Each row is a point on a tangle of strands that fork, close into loops and nearly touch. The rows are in no order.
(in the rows, 100 means zero)
Two points are linked if the straight distance between their rows is under 79.1. Some points are linked to none.
z_689: 105,76,67,82,86,108,95,82,93,135,96,79,122,86,103,76,85,67,113,95,134,86,73,145,77,88,80,106,71,115,65,97
z_861: 120,66,56,90,100,111,99,102,95,84,72,78,121,111,89,129,93,89,96,128,131,107,109,116,74,84,50,60,95,87,106,105
z_391: 28,110,90,141,85,69,126,115,104,112,112,134,144,95,110,126,161,127,74,120,109,109,62,110,71,116,146,143,94,89,115,108
z_600: 133,121,138,56,106,116,94,88,91,120,140,97,68,75,87,81,82,76,103,68,96,85,115,101,130,88,104,86,83,108,67,109
z_794: 132,133,133,80,98,103,80,69,78,105,142,95,58,92,86,77,69,96,120,73,62,94,139,58,121,90,94,103,108,109,47,98
z_118: 79,93,82,119,80,65,77,77,79,80,84,104,101,128,74,148,113,125,106,112,99,124,130,107,30,83,74,109,93,100,49,90
z_982: 71,104,99,84,93,69,95,77,84,105,113,122,115,103,76,137,124,110,95,91,109,106,105,122,49,83,91,116,76,93,52,113
z_54: 146,68,51,67,99,123,98,108,96,88,83,70,117,107,99,123,73,63,93,117,128,103,100,109,102,87,35,63,92,84,111,110
z_157: 109,58,50,93,100,119,111,121,104,80,55,72,132,108,110,110,89,89,80,137,135,98,100,111,88,91,66,58,105,91,138,109
z_253: 80,73,62,66,127,106,83,84,89,83,66,82,92,109,90,117,104,113,79,94,135,104,92,151,77,77,87,34,69,91,112,128
z_688: 96,150,146,113,128,95,111,104,77,81,117,142,68,108,83,106,118,146,96,63,46,105,115,68,121,95,136,120,120,82,97,119
z_682: 89,102,117,96,113,106,109,132,123,95,100,119,103,97,112,102,113,95,90,112,112,102,91,105,115,115,125,84,98,91,147,111
z_209: 111,60,55,90,84,117,101,91,98,127,79,66,124,90,109,67,80,72,107,112,135,80,83,135,87,83,70,82,94,118,88,93
z_75: 38,109,108,113,105,75,115,123,108,97,110,143,127,97,97,145,159,117,70,114,112,110,70,120,76,107,138,122,84,82,118,116
z_84: 112,80,99,102,86,114,97,100,113,123,96,64,120,82,125,37,72,76,118,114,104,84,102,91,115,109,102,101,114,127,106,80
z_943: 120,94,93,59,128,104,95,111,104,88,92,119,94,102,91,146,112,85,89,96,124,114,89,134,96,92,83,71,66,86,116,128
z_365: 97,90,87,101,85,77,80,76,78,90,93,102,88,120,78,123,96,117,105,109,101,108,138,101,57,78,71,86,85,98,64,98
z_486: 77,93,75,81,72,80,91,66,77,132,107,96,121,89,91,96,103,89,104,83,124,100,86,137,48,84,93,125,74,111,38,98
z_31: 67,105,92,126,84,63,91,84,97,95,87,112,115,116,82,139,119,121,108,106,91,126,110,100,40,103,90,137,99,96,66,83
z_235: 80,130,118,105,122,102,92,86,72,60,90,106,33,116,75,89,95,157,98,67,65,94,130,69,138,90,122,76,109,93,105,126
z_379: 135,93,101,62,106,115,94,94,111,125,125,94,111,70,101,115,96,44,113,93,118,103,51,147,103,105,74,129,62,103,50,105
z_459: 127,122,146,100,112,121,109,119,115,94,123,108,70,92,115,70,88,90,117,87,65,83,110,55,150,116,130,101,119,97,136,96
z_724: 128,124,134,117,113,97,95,96,103,79,120,113,50,114,95,106,91,112,120,91,56,100,133,50,139,105,109,109,127,99,112,94
z_280: 125,120,127,68,94,105,86,72,80,121,139,89,74,85,84,58,68,97,112,67,81,77,132,83,112,80,102,96,93,122,45,110
z_80: 109,86,81,163,90,94,99,103,106,82,66,71,97,135,114,100,83,136,112,112,80,108,127,62,99,108,71,102,140,107,117,57
z_297: 93,90,84,95,110,95,85,89,86,80,80,96,81,115,85,110,101,117,92,110,109,104,123,117,76,83,83,64,80,95,100,114
z_414: 141,90,100,87,112,102,86,102,121,100,112,101,112,90,95,127,94,62,111,104,108,114,100,107,94,109,71,100,104,98,91,86
z_775: 73,110,96,97,75,97,110,88,95,148,122,99,132,62,114,58,111,86,90,84,112,81,67,109,103,95,129,124,87,117,79,102
z_752: 130,105,106,113,99,95,80,79,95,80,103,93,73,119,97,123,82,99,117,109,80,124,148,64,100,95,68,89,127,99,83,79
z_442: 109,140,148,103,109,96,111,96,97,102,136,123,85,89,96,94,102,104,110,81,65,105,108,67,112,106,121,131,111,93,83,101
z_438: 90,92,88,95,80,86,95,99,113,137,118,105,145,54,101,104,99,61,108,87,105,119,66,129,76,123,111,166,91,115,63,76
z_454: 120,122,130,58,105,126,105,93,92,134,140,97,86,68,96,65,91,79,90,61,107,68,85,117,130,89,121,91,76,112,79,119
z_49: 94,92,102,115,96,84,96,109,126,110,103,96,133,84,106,112,102,80,111,119,99,124,86,102,76,120,103,138,115,100,99,68
z_484: 40,106,90,131,79,63,112,104,106,111,109,129,148,91,109,127,144,104,96,117,105,115,70,116,59,116,129,152,101,93,94,85
z_585: 161,88,94,61,109,123,96,97,118,112,119,87,109,88,105,110,78,37,115,99,117,106,67,132,113,102,65,107,75,107,66,93
z_983: 105,139,166,122,109,109,125,133,132,93,134,138,114,88,125,103,130,93,99,90,65,105,68,64,131,130,149,149,115,76,136,82
z_107: 72,114,118,131,119,90,108,94,83,65,77,120,49,131,68,102,103,174,99,68,64,91,127,60,131,97,123,99,129,91,124,114
z_663: 139,70,56,82,97,132,99,103,99,104,84,55,124,93,106,81,65,60,102,113,127,88,104,111,101,80,47,66,100,106,94,101
z_878: 89,109,111,81,102,81,97,89,95,103,118,120,95,99,82,120,111,105,99,100,102,100,111,113,77,98,103,102,83,93,73,116
z_745: 97,105,116,113,106,97,103,113,113,92,104,108,93,103,111,96,103,99,102,114,91,93,110,87,108,115,113,99,109,100,129,92
z_16: 90,85,92,138,78,101,103,101,109,116,76,70,117,102,120,45,82,97,120,114,99,88,100,84,104,119,113,115,120,122,122,72
z_942: 105,77,74,99,95,79,82,89,102,99,93,106,132,110,81,158,117,85,104,111,122,130,94,131,34,94,61,110,82,91,64,85
z_390: 98,84,88,148,64,93,92,93,106,117,66,55,111,100,118,42,66,110,119,95,82,110,103,78,97,124,106,141,132,123,105,53
z_385: 88,85,81,153,95,103,106,114,92,74,53,84,79,145,98,100,96,156,102,115,83,96,136,78,103,104,91,87,135,100,140,85
z_23: 86,136,132,82,119,107,95,81,72,83,110,109,47,98,83,72,99,137,91,70,68,89,125,81,122,93,129,79,97,100,86,127
z_642: 126,105,126,59,107,123,108,115,122,122,126,110,102,74,108,106,102,58,94,94,120,93,59,137,133,108,112,109,73,102,95,107
z_618: 67,91,80,78,120,98,81,75,79,66,69,84,68,115,87,115,109,136,80,97,118,102,115,126,73,79,92,40,77,94,98,129
z_43: 144,75,62,57,119,122,110,127,109,87,79,91,114,105,109,134,86,61,86,121,129,108,82,118,116,88,63,63,80,81,135,117
z_416: 87,59,56,90,106,123,115,119,105,92,61,70,130,105,124,76,95,102,68,136,137,89,80,121,104,97,93,55,107,96,157,115
z_14: 166,93,75,56,120,123,105,134,125,94,96,108,111,98,112,150,92,45,95,116,119,118,73,108,134,91,66,77,85,88,128,111
z_968: 103,116,132,72,106,126,102,104,101,122,124,84,81,69,106,41,80,87,91,84,101,64,96,96,147,99,129,85,89,114,110,116
z_587: 79,97,87,95,94,72,97,95,109,104,105,125,131,95,87,143,129,82,109,108,121,113,86,135,51,102,84,125,77,91,64,96
z_870: 50,103,97,130,85,62,103,98,104,96,92,120,136,111,94,140,133,121,102,117,90,123,93,106,52,118,114,146,105,90,86,79
z_26: 117,115,138,123,117,102,118,136,127,82,108,112,75,110,119,98,98,106,113,96,64,95,102,57,146,125,130,111,124,92,159,93
z_39: 99,89,79,55,127,95,85,86,86,88,87,106,89,104,74,146,111,106,88,90,128,110,90,153,75,84,76,58,56,82,97,132
z_67: 112,90,114,76,96,132,108,116,120,130,117,80,101,71,124,32,83,75,102,91,114,71,85,95,154,103,126,84,99,118,133,111
z_977: 114,90,66,128,98,93,98,119,89,55,63,89,97,134,104,148,98,124,82,145,105,122,139,76,80,94,50,62,121,77,139,90
z_263: 94,117,148,122,114,101,123,137,141,91,116,124,104,101,127,100,119,99,99,106,77,96,79,71,129,132,147,130,120,84,163,93
z_569: 113,99,92,73,83,102,95,92,112,134,126,94,131,57,98,109,97,51,106,84,113,105,52,149,87,114,91,145,68,106,41,90
z_222: 60,100,96,96,101,71,109,104,108,103,110,142,133,94,101,146,144,101,89,113,131,108,78,135,69,106,116,115,79,89,92,117
z_479: 126,80,107,80,88,130,99,98,113,131,115,67,112,69,117,36,74,65,118,93,114,74,92,103,127,101,102,91,96,132,95,90
z_357: 107,145,152,123,121,86,116,95,88,90,134,137,80,113,92,108,109,129,110,69,42,110,112,57,113,113,127,149,129,88,86,99
z_576: 62,73,77,96,110,113,107,119,116,101,79,85,113,93,128,68,112,102,72,118,134,88,72,123,114,103,124,56,101,113,154,118
z_654: 138,103,93,106,95,116,74,84,84,79,110,77,52,116,98,89,65,101,114,103,75,103,159,64,126,79,64,74,122,108,94,82
z_246: 103,97,99,137,108,99,94,107,95,68,75,101,63,140,95,119,93,138,101,107,78,109,137,64,117,104,91,82,126,93,126,92
z_506: 130,100,81,111,101,118,88,97,87,82,84,70,70,126,109,93,67,114,102,116,89,107,153,68,117,88,60,53,124,99,114,92
z_949: 162,86,80,66,118,112,95,109,117,94,106,93,116,91,104,127,87,43,109,113,114,120,85,108,116,99,56,88,100,102,96,87
z_413: 125,83,90,72,111,100,94,96,103,102,103,108,101,105,82,126,97,72,104,105,125,99,94,131,87,89,68,82,77,99,84,107
z_124: 75,89,87,107,61,94,111,84,98,142,98,77,133,81,115,49,91,79,102,101,124,76,71,116,89,98,116,117,92,130,93,90
z_546: 127,97,85,127,97,93,87,95,93,71,86,93,93,126,101,141,95,107,103,129,88,127,140,76,89,91,56,76,125,86,109,83
z_635: 125,114,110,130,111,97,92,100,104,68,98,117,46,133,92,125,90,127,119,95,59,106,142,50,137,103,96,94,135,87,140,88
z_625: 99,85,87,160,72,88,94,94,102,103,64,68,103,114,104,75,72,133,115,97,70,113,117,65,85,120,85,132,133,119,98,50
z_733: 70,100,96,115,77,81,99,96,108,119,110,98,139,73,113,89,104,89,107,100,100,111,76,103,74,118,118,151,107,109,82,76
z_18: 123,139,136,94,109,90,93,88,89,93,136,117,57,100,88,103,91,103,116,82,60,102,134,58,121,101,107,104,111,96,83,102
z_395: 97,152,148,94,112,114,103,84,64,106,135,131,60,97,89,51,97,135,95,60,53,94,120,79,126,84,140,107,106,102,65,130
z_912: 81,150,146,115,117,111,108,100,77,107,125,137,81,97,94,67,126,141,87,75,60,101,98,84,121,87,151,116,109,93,85,129
z_868: 114,145,163,103,117,101,112,116,110,100,142,138,93,87,103,110,117,93,101,85,65,104,93,66,129,121,142,135,113,80,115,100
z_205: 118,118,132,50,102,137,110,111,104,136,140,106,97,64,107,80,105,61,76,72,117,80,60,125,144,102,124,110,67,100,84,118
z_961: 131,99,64,111,101,110,99,116,91,61,68,71,92,124,109,119,77,113,85,127,101,110,148,61,109,84,47,50,126,82,147,95
z_76: 80,96,114,131,89,97,109,109,102,97,84,87,102,114,113,66,95,121,107,109,83,82,106,76,114,120,122,120,115,107,119,87
z_208: 109,132,145,89,102,115,108,108,107,108,131,106,87,81,110,61,91,90,104,84,84,77,100,78,140,103,138,97,104,103,109,112
z_334: 91,86,84,72,87,94,96,79,89,133,106,94,107,90,91,101,104,79,99,88,134,85,74,154,73,84,84,104,62,107,57,114
z_844: 90,88,80,104,79,82,88,78,95,113,94,90,125,90,93,105,95,88,112,102,108,107,104,111,53,96,82,114,97,114,58,83
z_932: 103,74,80,105,99,107,105,112,113,105,88,95,123,96,114,99,107,86,103,122,126,98,93,121,89,102,95,90,98,105,119,91
z_886: 24,101,93,142,113,82,111,106,90,71,59,116,86,127,94,103,132,172,76,101,96,95,89,102,105,112,139,94,118,92,147,122
z_788: 115,78,73,98,89,91,77,80,91,98,93,95,114,107,77,128,94,90,107,108,114,117,112,114,50,86,60,90,95,94,55,85
z_46: 91,112,117,87,95,98,103,93,97,119,120,111,115,82,101,89,109,88,99,94,108,89,88,111,94,99,117,118,90,106,77,111
z_98: 49,82,84,145,95,93,110,113,96,73,47,95,86,139,97,94,115,164,89,109,95,93,107,91,101,113,120,87,119,103,145,99
z_239: 112,95,109,72,111,109,105,125,125,110,112,119,105,90,113,110,108,72,90,106,124,99,76,122,120,108,113,87,84,98,126,110
z_434: 49,111,105,128,118,92,110,98,85,64,68,110,70,126,85,90,117,176,92,77,81,86,108,78,126,104,141,99,127,90,131,126
z_355: 77,72,79,112,72,107,114,107,112,138,87,80,139,75,129,36,105,76,105,116,133,76,59,114,109,104,123,95,95,125,127,89
z_818: 59,100,95,133,82,74,109,88,72,86,67,115,83,148,77,123,111,161,100,101,84,108,127,81,63,96,98,123,111,104,72,100
z_240: 70,80,82,96,93,110,110,112,118,128,95,90,122,85,120,66,109,88,78,117,136,79,55,132,111,102,125,83,87,115,133,115

A fork is a point with three links, a tip a point with one. Leave the first point through the second and follow the links. Name the first fork or tip that comes.
z_775; z_124: z_54
z_118; z_31: z_587
z_442; z_868: z_968
z_949; z_414: z_365
z_454; z_205: z_16

Name the points in between on the shortest way along the links from the first point to the second, in order.
z_724; z_16: z_635 > z_246 > z_385 > z_80 > z_625 > z_390
z_942; z_157: z_788 > z_844 > z_486 > z_334 > z_689 > z_209 > z_663 > z_54 > z_861
z_775; z_618: z_46 > z_878 > z_982 > z_587 > z_942 > z_788 > z_365 > z_297
z_949; z_587: z_414 > z_413 > z_943 > z_39 > z_253 > z_618 > z_297 > z_365 > z_788 > z_942
z_868; z_67: z_983 > z_263 > z_26 > z_459 > z_208 > z_968
z_870; z_576: z_484 > z_391 > z_75 > z_222 > z_587 > z_982 > z_878 > z_46 > z_775 > z_124 > z_355 > z_240
